Each row is a point on a tangle of strands that fork, close into loops and nearly touch. The rows are in no order.
In the rows, zero is written as 128.
Points whose rows are less than 73.7 apart are linked; no others are. Some points are linked to none.
(1022): [133 104 162 131 145 131 211 172 164  96 101 137 121 130 114 107 174 127
  72 112]
(2061): [ 95 118 138 129  91 168  99 163 168 167 105 114 144 141 140  76 121 202
 138  78]
(2341): [142  90 186 121 124 146 198 178 194  64  82 125 150 132 127 127 152 133
 100 105]
(993): [133 158 177 149 114  98 179 159 152 164  71 141 134 123 110 137 142 151
 139 118]
(2448): [139  99 106 127 167 140 170 138 147  86 147 155 128 103  82 152 146 124
  84 135]
(107): [106 150  92 146 101 160  80 107 122 161 161 127 123  93 132 117 116 155
 124  98]
(1875): [135 135 155 138 168 114 214 144 102 123 116 130 101 150 117 106 181 110
  55 135]
(1754): [129 153 155 148 149 108 129 153  64 136 143  87 143  92 173  68 157 144
  85 119]
(2151): [110 165 107 160  79 115  84 127 127 153 146  95 124  96 160 111 154 119
 164 128]
(2195): [ 85 122 101 130 119 156 107 111 183 146 149 127 101 146 141 123 116 151
 146 107]
(455): [131 150 118 117 119 108  75 100 149 148 122 169 133 170 159 125  88 176
 165  94]
(2199): [135 156 156 150 156 110 183 107  94 166 129 149  99 100 139 111 139 118
  85 120]
(2441): [150 100 121 124 149 148 170 159 189  75 114 153 143 109 119 124 160 136
  82 106]
(1648): [116 173 110 156 116 101 143 135 130 148 112 117 116 123 114 149 146  78
 144 159]
(154): [ 93 136 127 122  87 140  64 107 159 159 136 140 112 188 173  82 124 167
 172  91]
(898): [134 105 132 113 157 125 161 118 191  62 118 162 116 166 109 159 141 129
 144 118]
(1910): [108 154 159 152 125 139 127 127  96 159 145 107 129  91 165  87 127 155
  86 103]
(1444): [106 128 134 122  99 130  74 134 166 169 109 133 135 182 161  87 113 190
 167  77]
(1789): [171  92 121 104 135 162 161 153 194  30 110 153 151 126 120 126 147 126
  86 114]
(508): [105 163 135 167  90 107 120 136 132 165 125  87 119 100 157  95 170 114
 153 131]
(234): [103 135 127 152 148 120 155 113  89 169 178  99  92  93 142 101 161  89
 104 156]
(1121): [131 116 162  88 135 157  95 121 157 104  99 140 155 170 169 108  66 189
 114  55]
(377): [168 104 158 123 140 106 160 203 164 117  72 140 181 120  98 102 148 194
 114  93]
(469): [141 166 112 142 109  96 130 136  49 136 131 105 118 129 102 136 165  68
 102 189]
(1231): [147  90 121  91 144 149 123 149  90  67 112 120 151 193  59 187 115 135
 115 173]
(2574): [143 164 131 153  83  85 117 118  74 163 146 109 115  69 180  88 175  78
 126 142]
(1886): [116 145 100 138 125 106 121 175 179 133  97 112 142 172 144 112 153 145
 158 130]
(1416): [ 93 113 137 122  80 143  47  71  90 108 188 102 111 148 158 119 109 139
 186 127]
(614): [112 141  85 136 138 118 119 162 158 110 126 100 133 155 133 124 147 127
 136 146]
(2014): [136 129 149 122 144 134 169 156 168  62  87 136 137 164 114 141 139 135
  93 125]
(2230): [133 119 127 121 157 137 176 103 147 111 134 160 106 126  48 201 148  77
 152 136]
(2031): [124 132  92 137 103 119  81 114  99 134 156 100 132 100 129 139 140 101
 179 173]
(80): [106  89 134  89 135 189 101 109 134  89 149 109 142 136 159 117  54 163
  94  96]
(1819): [134 143 125 141 149 124 149 104  92 148 147 150 122  78 112 149 105 126
  96 138]
(1380): [107 149 140 137  95 130 117  83 104 157 142 114 103  78 129 158 115  58
 175 161]
(1342): [161 130 125 145 135 125 165 121 142  75 125 185 114 132  40 160 198  97
  86 127]
(2256): [135 142 104 129  85 125  55  86  80 152 156 130 131  90 141 141  90 120
 177 139]
(346): [127 176 153 148  99 110 157  96 125 182 103 142 101  68 140 138 120  73
 126 130]
(2620): [142 102 116 139 166 143 176 133 171  95 139 163 116  96 102 126 155 129
  72 103]
(694): [141 144 189 140 138 125 143 157 133 137  79 128 170 104 121 115  93 198
 104  76]
(1146): [122 117 145 127 130 161 130 148 178 118 102 127 148 123 149 108 106 196
 104  69]
(2055): [ 94 131 155 140 117 165  85  92  84 110 173  89 113  87 139 138 101 145
 135 139]
(921): [130 129 106 137 137 107 150 190 192 122  88 119 153 163 123 119 166 152
 131 119]
(395): [ 90 155 157 151 100 142  89  95  92 120 166  88 123  95 157 116 125 141
 127 123]
(733): [108 125 137 122 130 168  78  94  92 111 169 107 137 109 133 137  72 163
 134 128]
(1097): [117 139 123 128 148 138 176 114 145 140 133 139  96 118  68 190 146  53
 157 133]
(2359): [ 93 154 140 145 146 129 156 127 134 124 130 100 114 124 127 142 140 109
 119 147]
(1234): [129 156 183 165 111 102 180 139 143 190  78 148 123  94 119 124 130 154
 129 105]
(886): [111 129 115 150 149 126 134 122  77 142 179 103 118  89 134 107 148 117
 102 153]
(1867): [130 172 148 152 125  86 168 113  68 155 134 111  99 103 148 112 166  78
 105 154]
(355): [147  78 193 121 121 130 204 193 178 105  79 115 146 130 115 100 159 156
  92 117]
(2440): [115  78 109  94 161 140 138 117 200  83 146 138 111 170 132 141 116 128
 146 131]
(767): [107  95 166 128  97 158 128 167 169 163  98 117 152 124 120  84 116 202
 125  77]
(1586): [119 122 136 122 162 136 166  93 132 117 133 147 106 127  72 200 113 104
 162 147]
(518): [114 140  89 140 127 121 117 125 114 136 156 100 124 118 116 154 143  90
 164 172]
(294): [117 166 127 139 124 131  92 109 104 134 139 119 137 109 145 127  94 160
 126 114]
(2153): [175  75 102  71 150 161 138 153 142  25 120 138 177 143 120 153 104 122
  89 123]
(1774): [132 118  97 130  79 106  33  90  87 124 170 102 137 126 154 130 130 121
 203 143]
(1554): [117 125  81 130 144 124 132 137 133 122 142 118 122 135  89 168 142  96
 157 166]
(1649): [158 168 122 139 138  84 192 139  93 173 101 150 101 138 120 108 182  85
  82 141]
(534): [134  69 102  81 162 115 116 143 130  85 138 132 136 217 121 151 103 119
 142 170]
(40): [160  79 150  95 113 157 178 161 228  49  89 142 140 148 154 113 147 121
 124 110]
(860): [ 92 127 157 124 110 176  96 158 142 117 124  71 153 121 181  77 112 157
 102  86]
(1823): [109 136 114 152 157 128 180 125 138 177 156 127  84  94 128 106 163  99
  99 111]
(1916): [113 123  99 108 125 138  45 128 147 128 143 116 149 174 180  86 100 177
 148  88]
(1127): [150 117  94 122 144 129 125 116  98 135 135 155 137 116  75 191 104 127
 155 160]
(906): [112 103 101  99 132 125  51 113 147 134 169 135 126 194 169  86  98 153
 162 115]
(618): [ 92 113 136 116 118 121  60  81 115 124 175 114 106 170 166 113 100 137
 174 136]
(1415): [138  67 184 110 104 162 180 180 198 110  83 125 155 109 141  98 121 175
 101  81]
(1193): [133 159  97 149 137 105 182 166 128 164 119 122 104 146 100 123 204  78
 103 143]
(2454): [128 163 100 142 103 100 131 127 102 155 116 118 110 105 110 144 152  36
 143 169]
(2460): [145 158 139 146 150 118 133 135 128 120 109 148 159  98 123 135 111 168
  90  92]
(646): [103 126 108 138 156 147 139 135 145 115 149 111 127 114 126 124 121 143
 101 128]
(217): [122 135 133 132 142 145 120 133 151 117 117 135 148 115 141 130 103 179
  98  80]
(1922): [135 104 106 131 152 135 180 129  98 149 147 143 112 107  57 177 154  80
 124 160]
(2547): [144 153 179 144 163  99 205 133  97 160 111 148 114 119 141 105 150 138
  77 123]
(2549): [115 141 115 145 138 120 116 150  69 102 165  78 144 117 125 120 161 111
 112 187]
(2704): [148 107 103 125 129 140 100 110  83 159 140 143 132  99  95 179  95 123
 183 178]
(1626): [130 168 145 151  47 106  89  95 102 155 110 113 113  62 174 119 133  77
 145 124]
(1777): [ 99 141 170 144 100 154  95 160  99 165 127  90 155  94 151  58 138 189
  99  77]
(2416): [112 126 121 117 155 140 101 132 111  89 143 101 151 126 133 133  84 149
 116 135]
(444): [131 140 108 133 144 121 178 117  96 168 150 140 104 103  86 149 147  58
 118 156]
(2095): [122  95 106 120 112 141 103 103 103 172 155 118 112 119 108 168 121  76
 224 180]
(301): [113 163 148 127 108 146  42 131  96 125 125  93 180 126 158  87 115 177
 134  68]
(1889): [127 120 166 110 124 158 109 140 164 126  91 131 158 142 152 105  82 206
 120  54]
(956): [149 111 115 123 130 123 159 198 192  87  83 135 156 159 105 118 174 158
 109 115]
(1913): [145 169 158 155 123 106 179 114 131 190  87 166 114  83 129 128 134 126
 113 111]
(337): [132 154 110 154 126  95 111 146  61 128 157  93 131 110 143 105 179  96
 111 168]
(1800): [143 142 138 141 160 113 206 133 142 124 121 167 110 121  88 132 185 101
  82 114]
(1589): [131 152 100 122 104  90  61 107  98 121 147 106 140 146 156 130 121 125
 189 151]
(1920): [100 127 176 136 100 166  94 170 121 138 114  62 167 110 164  59 120 177
 104  83]
(855): [149 119  93 105 139  94 108 106 119 127 126 170 127 172 102 180 101 111
 182 167]
(2137): [108 136 143 138  60 144  57  66  81 114 176  99 118 112 150 132 108 128
 174 122]
(1374): [114 136 109 134 135 131 115 105 146 129 141 126 114 131 125 153 100 125
 155 135]
(664): [150 163 134 150 111  81 178 157 100 200  84 137 112 131 131  89 191  85
 107 146]
(1796): [149 162  97 134 112  97 155 140  82 173 119 129 102 132  98 126 181  28
  97 166]
(2392): [ 97 155 105 142  78 140  75 110 146 166 151 102 113 133 165 104 143 131
 178 114]
(77): [114 179 172 153  78 128 130 115 142 186  95 135 109 108 145 132 109 150
 153 101]
(630): [140 184 113 149  80 120  78 116 109 174 112 134 137  69 155 107 123 126
 133 111]
(1008): [126 108 176 126 146 144 203 152 177  77 101 129 131 113 131 124 141 130
  79 111]
(2414): [ 94 102 138 107 127 127  89  61 146 167 177 151  80 182 139 132  93 116
 184 127]
(1782): [ 99 157 155 153  71 158  82 140 100 174 127 103 142 106 148  69 144 181
 122  77]
(984): [ 71 126 131 134 122 154 113 106 156 130 166  86 102 134 148 126 120 119
 162 131]
(2681): [135 108 110 127 110 151  62 101  71 149 167 119 137  95 122 145  97 145
 183 156]
(1214): [130  93  97 116  89 146  74  89 109 179 158 129 112 105 128 152 110  91
 217 161]
(742): [154 122 148 140 131 104 157 182 162 148  78 145 159 124 107 110 143 193
 131  95]
(1960): [140 173 120 146  64 110  66 100 116 159 107 127 126  80 158 131 113 101
 161 128]
(2168): [ 97 139 123 149 106 136 107 159 175 164 114  94 121 143 159  97 147 159
 159 112]
(720): [121 113 146 111 139 126 136 144 190  92  90 128 140 186 163 123 106 158
 141 112]
(1719): [ 98 159 117 160  91 151 106 106 122 183 148 132 111  86 134 111 133 140
 116 100]
(1585): [111  93 129 101 150 170 129 117 151  84 143 118 128 123 145 137  79 150
 102 119]
(1218): [155 175  92 151 106  89 122 141 126 172  96 153 143  92 140 128 131 116
 123 126]
(1871): [148 136 185 137 163 102 218 154 100 146  96 143 108 150 128  93 176 142
  66 121]
(2158): [104  99 111 123 136 151 126 110 124 161 166  99 106 121  98 166 132  71
 205 173]
(2565): [141 123 128 140 163 129 171 102 114 129 155 163 118  83  86 165 123 119
  96 135]
(623): [138  98 175 135 135 119 193 191 155 140  91 121 140 114 117  87 162 164
  92 110]
(90): [100 115 130 132 148 150 157 141 182 105 127 118 122 131 139 132 119 140
 112 109]
(2255): [147 157 159 147 124  95 195 118 111 212  92 156 100  94 146 102 153  99
 107 122]
(1833): [147  84 141  92 134 150 163 143 222  45  97 148 131 181 138 138 145 111
 127 125]
(1743): [116 144 152 142 166 116 187 150 105 112 126 114 116 133 124 108 153 116
  61 147]
(2672): [142 113 152 110 137 125 154 170 183  69  78 130 153 168 139 134 131 153
 121 116]
(16): [117 118 181 124 141 150 168 162 152 110  94 102 148 115 150 102 108 171
  73  92]
(304): [138 132  79 112 134  90  97 104 139 144 135 158 123 162 124 154 107 116
 187 151]
(2447): [110 104 154 145 127 124 168 187 167 170 100 102 137 114 124  81 157 169
 111 110]
(1056): [139 100 156 115 138 159 153 145 201  87  99 142 140 117 145 122 116 170
 100  80]
(1263): [155 153 143 129 118  99 183 109  96 212  95 152  81  86 156  85 156  51
 113 128]
(1082): [144 109 105 132 123 143 112 109  76 168 158 137 131  65  96 162 104 122
 153 173]
(178): [146 163 168 141 123 102 133 147 150 144  80 145 155 120 131 133 109 187
 131  88]
(846): [164  88  98 119 145 145 148 130 107 126 131 165 126 136  27 200 152 104
 151 160]
(2605): [141 160 139 167  49  96  90 104  85 152 139 104 117  52 174  98 160  83
 130 126]
(991): [172  56 119  46 158 134 122 136 132  41 125 140 159 201 134 145  77 119
 121 152]
(1690): [155 117 120 121 150 129 152 114 162  58 122 179 119 153  53 182 158 102
 135 136]
(2461): [146 175 106 140 128 103 141 147 131 107  91 141 139 168  99 160 145 125
 132 145]
(2210): [143  83  98 100 149 150 119 120 192  72 138 160 136 127 130 136 103 158
 119  97]
(2251): [138 150 113 157 103  88 108 119  59 136 165  95 123  77 155 102 176  83
 125 160]
(139): [150  49 135  80 177 140 107 117 102  96 141 159 142 160 105 170  72 165
 160 151]
(1818): [156  48 125  90 173 158 130 126 110  75 126 148 142 155  85 181  92 154
 145 160]
(1481): [136  97 102 107 160 143 137 143 140  65 134 137 138 137 106 153 107 136
 102 144]
(1152): [124 172 173 151  91 117 123 136 133 172  80 129 139 112 139 122 106 179
 149  97]
(1832): [101 129 122 138  87 148  82 155 175 171 112 109 140 153 158  82 130 185
 165  90]
(2578): [140 155 126 162 123  95 161 170 123 181 103 126 129 113 137 102 165 125
 107 120]
(1001): [115 151 154 140 139 115 168 137 179 101  84 137 123 157 127 152 124 146
 143 121]
(834): [154  34 122  52 152 129 124 150 119  74 139 132 145 219 143 146  88 108
 131 172]
(1687): [113 130 142 128 145 141 141  82 121 133 141 129 105 112  99 189  90 108
 169 149]
(143): [120 163  93 155 132 105 157 170 149 155 115 115 120 133 109 122 184 102
 121 146]
(1539): [111 142 112 134  92 152  85  65 112 166 151 149 105  96 125 151  85 132
 157 124]
(2180): [156 135 137 157 120  93 166 176 149 186  85 154 147 105 104 106 150 169
 122 107]
(964): [179  73 110  82 142 156 142 138 176  16 117 159 155 140 113 142 135 118
  97 125]
(1851): [ 95 137 139 136 118 148 127  78 110 152 153 111 101 102 113 174 102  79
 183 156]
(2610): [167 148 136 157 123  79 178 163 122 207  91 158 134  98 124  88 167 142
 108 115]
(2523): [120 153 111 125 119  88  74 132 151 149 125 128 119 183 171 116 122 138
 187 137]
(279): [126 158 107 161 124 102 142 178 151 163 109 112 142 127 135 108 166 137
 129 128]
(1137): [124 126 129 115 156 128 118 138  88  78 132 106 144 147 112 154  89 133
 124 171]
(2278): [100 148 134 124 100 163  44 136 126 139 115 104 162 150 166  75 116 187
 142  60]
(2660): [104 150 123 136  51 157  72  65 108 163 153 130 106  94 134 128 105 106
 163 117]
(2013): [114 167 166 161  94 124 114 114  81 171 150 100 116  76 171  70 149 152
 101 100]
(1284): [133 174 112 135  97 104 113 101 139 154  93 139 120 129 139 161  98 103
 172 141]
(1597): [154  76 125  67 136 153 113 116 183  71 125 154 144 162 172 116  70 146
 111  82]
(2355): [117  76 141 111 136 167  91  85  98 142 166 134 115 130 113 170  71 156
 178 148]
(2120): [147 114 118  96 159 138 110 147 155  70 109 130 173 136 146 125  87 163
  98  86]
(1476): [ 96 119 145 148 108 139 132 183 172 175 110  87 137 125 138  77 154 172
 140 110]
(144): [160  95 132  91 160 102 112 113 182  66 113 192 142 185 142 138  98 152
 135 101]
(361): [130 169  97 145  80 140  64 108  98 163 146 124 135  80 145 112 114 137
 142 108]
(425): [154  98 103 131 161 136 166 109 132 106 155 177 122  95  57 172 150 117
 103 134]
(4): [ 97 167 166 166  73 143  96 100  90 153 153 101 113  86 162 100 140 141
 124 103]
(2403): [ 90 138 121 120  79 134  55  83 140 157 162 141  94 176 165 102 121 138
 182 103]
(2345): [117 105 146 129 139 157 118  84 100 137 149 141 112 103 101 184  79 135
 167 159]
(1793): [150 123 111 137 144 121 145 125  54 151 155 139 129  80  91 152 131 104
 105 178]
(1131): [ 98 161 140 133  69 169  59 126 121 162 117 135 142 150 144  82 124 185
 147  59]
(1860): [100 126 114 151 151 146 165 128 174 154 151 119  94 102 113 136 154 108
 123 108]
(1378): [108 123 108 131 153 137 130 144 105 120 161  94 136 104 131 110 128 132
  82 136]
(1579): [132 143 190 136 147 128 163 157 128 124  91 128 148 103 137 104 117 179
  83  90]
(1426): [146 133 131 142 147 126 188 132 168  92 118 163 114 129  63 159 185  95
 104 120]
(1491): [138  75 125 100 160 163 103 103 100 119 149 147 142 128 106 171  72 170
 161 151]
(1331): [131 179 118 141  99 107  85 100 127 155 118 131 128 118 153 136 106 124
 168 134]
(1062): [120 174 132 150  86 133  47 134 100 144 129  98 170 109 163  83 133 168
 147  76]
(959): [115 148 120 123 100 144  68  74 103 139 153 135 123 116 143 140  83 146
 169 126]
(1472): [132 190 144 151 100  98 137 119 141 155  77 145 120 112 138 160 115 112
 158 137]
(2184): [129 178 157 153 103  91 162 141 142 166  78 137 122 120 127 139 137 111
 140 136]
(705): [156  78 100 109 156 144 133 134  98 118 130 160 137 137  51 199 120 138
 157 173]
(1212): [133 128 139 102 138 108  69 111 160 132 119 166 143 187 166 107  75 176
 141  76]
(41): [116 134 105 112 123  97  58 112 145 142 155 135 122 193 176 100 106 151
 180 127]
(1278): [136 123 103 134 161 118 197 126  95 157 156 144  88 125  87 133 179  63
  85 147]
(17): [128  97  90 112 152 131 139 139 133  95 136 134 124 160  71 168 132 114
 146 166]
(545): [165  54 119 101 160 159 141 129 120  80 130 161 138 151  50 189 134 130
 148 162]
(1737): [120 121 109 132 140 127 117 157  61 105 150  84 145 139  90 150 145 107
 124 197]
(1489): [136 103 117  99 134 148 159 159 154  47 110 109 140 181  91 151 137  98
  78 156]
(1209): [132  85 124  67 150 143  91 134 144  72 142 114 156 176 173 123  68 138
 117 118]
(2046): [164 111 124 137 135 114 165 191 176 104  83 151 163 126 103 103 179 167
  96 103]
(2185): [128 122 106 144 126 125 123 138  62 141 154  98 132 114  85 154 153  91
 132 198]
(696): [101 133 121 134 141 132 155 164 124  90 125  83 138 148 135 127 145 116
  86 155]
(383): [139  62 118  57 147 124 116 135 161  78 148 133 146 194 188 116  69 113
 120 134]
(1356): [132 165 146 153 145 114 150 100  88 169 137 149 109  78 138 128 111 127
  85 127]
(2092): [120 115 138  91 152 142  94 128 121  78 132  98 157 154 164 127  72 149
 119 121]
(510): [137 112 129 110 148 129 118 137  70  80 126 119 145 171  79 181 106 134
 136 188]
(2731): [115 114 111 118 146 144 150 167 122  61 126  94 138 169 103 147 134 106
  93 173]
(32): [139  71 106  78 155 145 125 145 112  58 125 117 143 198  88 165 110 122
 128 177]
(398): [166  81 109  62 154 148 128 140 143  39 116 134 176 171 149 137  75 128
 102 120]
(1730): [119 147  97 125 126 133  46 141 125 119 142  94 164 140 170  93 114 165
 144 103]
(2489): [144 147  99 112 131  94  91 100 149 145 122 167 126 169 150 147  90 143
 172 119]
(1518): [110 146 156 137 140 154 112 143 112 137 135 104 147 101 153  79 110 168
  65  84]
(2484): [157  95 135 107 156 126 149 100 183  47 122 179 114 172  82 171 147 110
 152 133]
(621): [ 96 123 145 115 126 167  86 145 122  85 141  65 153 124 181  93 106 151
 104 108]
(800): [115 162 152 139 131 149  81 138 102 129 131  89 167 105 162  94 111 168
 106  85]
(2603): [131 138 120 139 147 116 175 152 115  91 127 123 121 150  73 141 162 106
  65 153]
(2643): [148  89 156 115 127 150 162 146 223  67  94 149 139 132 134 117 148 151
 121  90]
(475): [100 156 137 165 117 124 135 132 119 162 147  92 114  97 149  99 155 116
 119 132]
(1906): [143 103 101 125 173 128 182 121  70 154 171 144 101 112  84 132 156  92
  84 161]
(972): [115 141 123 146 155 115 179 112 107 186 160 118  86  99 138 104 170  69
 108 131]
(293): [105 132 149 124 145 119 145 123 187 101 101 126 114 176 148 139 111 143
 150 123]
(382): [115 116 102 128  65 159  67  65 115 180 163 131 100  97 134 142 109  86
 197 138]
(2422): [100  80 149 101 139 106  81  75 133 151 183 160  93 196 153 121  79 124
 162 133]
(2599): [108 134 148 139 156 132 173 169 126 106 117  95 138 127 144 108 141 127
  67 134]
(1550): [166  76 141  73 143 122 127 125 197  59 107 179 152 174 171 114  95 143
 116  90]
(2047): [126  96  90 113 145 134  89 112 120 139 162 126 129 148 119 150 101 136
 181 165]
(1905): [133 167  99 144 114 122  52 139 101 135 134  88 165 112 163  99 133 157
 149 101]
(26): [149 118 101 134 123 124 135 113  64 178 151 134 119  60 102 147 124  79
 134 174]
(2498): [150 126 112 129 163 113 175 112  42 159 158 140  94 126 112 111 162  82
  85 177]
(1758): [120 140 151 131 126 130 106 169 151 132  90  95 163 137 160  94 114 189
 135  96]
(619): [179 164 124 120 135  81 182 115  60 178  97 154  95 142 139 102 180  79
  74 148]
(1340): [120 101 112 102 146 138  82 103 150 106 148 144 128 160 147 126  75 166
 140 107]
(2701): [167 118 108 110 169 138 127 148 146  63 111 157 166 126 113 140 102 157
  93  97]
(1349): [ 82 127 117 123  92 157  83  71 146 165 169 144  87 165 151 127 108 119
 181 114]
(1507): [130 129 110 143 147 118 174 147 184 117 119 143 121 129 103 140 164 128
 109 109]
(1722): [142 142 119 130 163 126 137 139 130  90 116 142 152 121 115 144 113 152
  85 118]
(791): [139 114 162 142 165 116 219 150 162 118 113 150 108 127  99 107 194 113
  75 112]
(526): [ 79 146 116 148  85 155  87 107 165 168 143 119 104 138 151 103 129 150
 157  97]
(1413): [125 167 144 150  88 105 119  91 104 162 123 113 108  70 145 133 129  71
 141 150]
(536): [124  64 109  76 156 117 101 132 144  94 152 127 141 198 155 125  88 127
 140 160]
(2112): [148 165 149 140 118  89 158  87  53 171 128 132  87  87 175  88 153  67
 106 152]
(1584): [ 99 162 135 159 122 111 132 128 107 127 136  84 128 114 145 118 148 114
 124 151]
(1332): [129 167 159 154 130  88 147 126  60 162 135 106 113 107 173  80 162 110
 103 148]
(945): [153  98 108 126 141 139 163 135  79 138 136 146 114 132  18 187 162  85
 118 173]
(2010): [163 157 135 118 129  84 175  98  44 172 109 142  83 121 162  87 164  57
  98 159]
(341): [ 99 113 108 138 151 149 151 112 184 131 148 128  99 121 106 160 133 109
 148 116]
(670): [144 129 112 134 128 110 153 103  72 186 147 142  94  59 122 133 139  47
 116 165]
(848): [135 116 103 143  71 117  66  98  85 127 166  94 129  89 140 140 136 100
 196 159]
(318): [143 111 116 129 167 131 167 130  63 132 157 135 125 104  74 149 136 115
  75 165]
(1470): [116 153  96 135 129 103  97 145 129 115 131 101 143 145 148 132 133 126
 155 156]
(1500): [113 103 137 102 135 101  68  85 109 133 171 135 115 182 151 134  83 135
 178 148]
(1276): [151  92 153  70 132 153 106 129 173  80 101 148 170 166 184 104  68 167
 107  55]
(2654): [ 90  99 100 114 144 150 127 113 196 121 155 131  98 154 133 137 117 123
 152 116]
(1896): [151 101 109  88 145 134 144 153 157  34 111 129 151 189 112 154 111 119
 100 151]
(2054): [131 158  99 131 118  95  81 130  94 109 139 104 146 155 133 144 120 117
 172 173]
(741): [104 123 132 110 136 180  88 102 114 101 154 117 142 110 142 125  64 169
  97  98]
(628): [153 146 113 128 121 102 160  97  89 201 122 156  91  69 142 105 144  50
 103 147]
(1522): [143 132 148 150 151 116 175 154 149 143 113 151 135 100 120 106 152 163
  87  93]
(1771): [135  73 123  99 152 145 151 126 203  52 122 157 123 171 135 149 123 115
 132 128]
(1635): [108 120 160 134 163 139 200 141 174  80 115 127 109 131 110 145 143 105
  91 124]
(1172): [137 156  91 139 125 105 171 148  92 153 129 122 103 154  79 130 195  70
  82 154]
(2057): [148 166 107 135  91  90 134 129  73 159  99 118 111 109 110 129 165  17
 118 185]
(429): [149  78 107 120 134 153  79 122  65 158 154 125 147 108 109 167  99 157
 186 177]
(1552): [119 178 150 156  87 127 135  94 134 190 107 144 107  80 141 138 109 117
 128 114]
(804): [163 105 124 122 140 140 161 116 142  71 131 167 114 153  26 186 175 103
 107 148]
(2139): [136 176 123 150 109  94 106 162 137 149  87 111 162 143 151 116 135 152
 157 125]
(912): [101 125 115 129 141 137 150 119 127 152 147 111 102 117  78 176 133  55
 174 158]
(2579): [144 103 127  89 157  87  90 114 167 108 132 179 135 200 159 121  84 161
 136  98]
(416): [133 147  91 143 146 117 148 142 107 132 139 134 131 106 105 138 146 109
  94 142]
(574): [134 169 176 158 101 101 138 126  76 178 127 106 125  91 175  73 156 134
 108 119]
(2338): [ 87 166 148 152  56 170  77 113 110 157 128 125 120 122 147  85 136 170
 134  84]
(2288): [132 167 105 143 100 110  53 114  91 121 151  99 152 118 160 118 120 140
 172 130]
(2527): [129 149 148 138 144 109 171 137 155  81  91 146 127 148 101 162 142 133
 112 132]
(1532): [142  84 114 107 159 130 139  94 152  99 144 171 116 155  81 178 110 130
 160 140]
(1116): [ 98 127 134 134 159 138 175 123 154  92 134 116 112 136 102 159 138 101
 117 144]

How many points has the smallest loop of links through each point below? Write - if it is on no loop.
(1793): 13
(2095): 24
(1426): 23
(32): 10
(720): 6
(1472): 28
(2448): -

A fork is a point with three links, a tip a point with one. Leave the first point through the second and follow the links. Name the first fork or tip that comes.
(912); (2158): (2704)
(664); (1649): (2013)
(1116); (2359): (2654)
(1796); (1172): (1589)

A tip is a point with one link. Name the tips that can be reached along the links from each point below, in the order of the rows.
(2441): (1896)
(1284): (1719), (16), (2185), (2498)
(1276): (767), (855), (2137), (90), (2120)
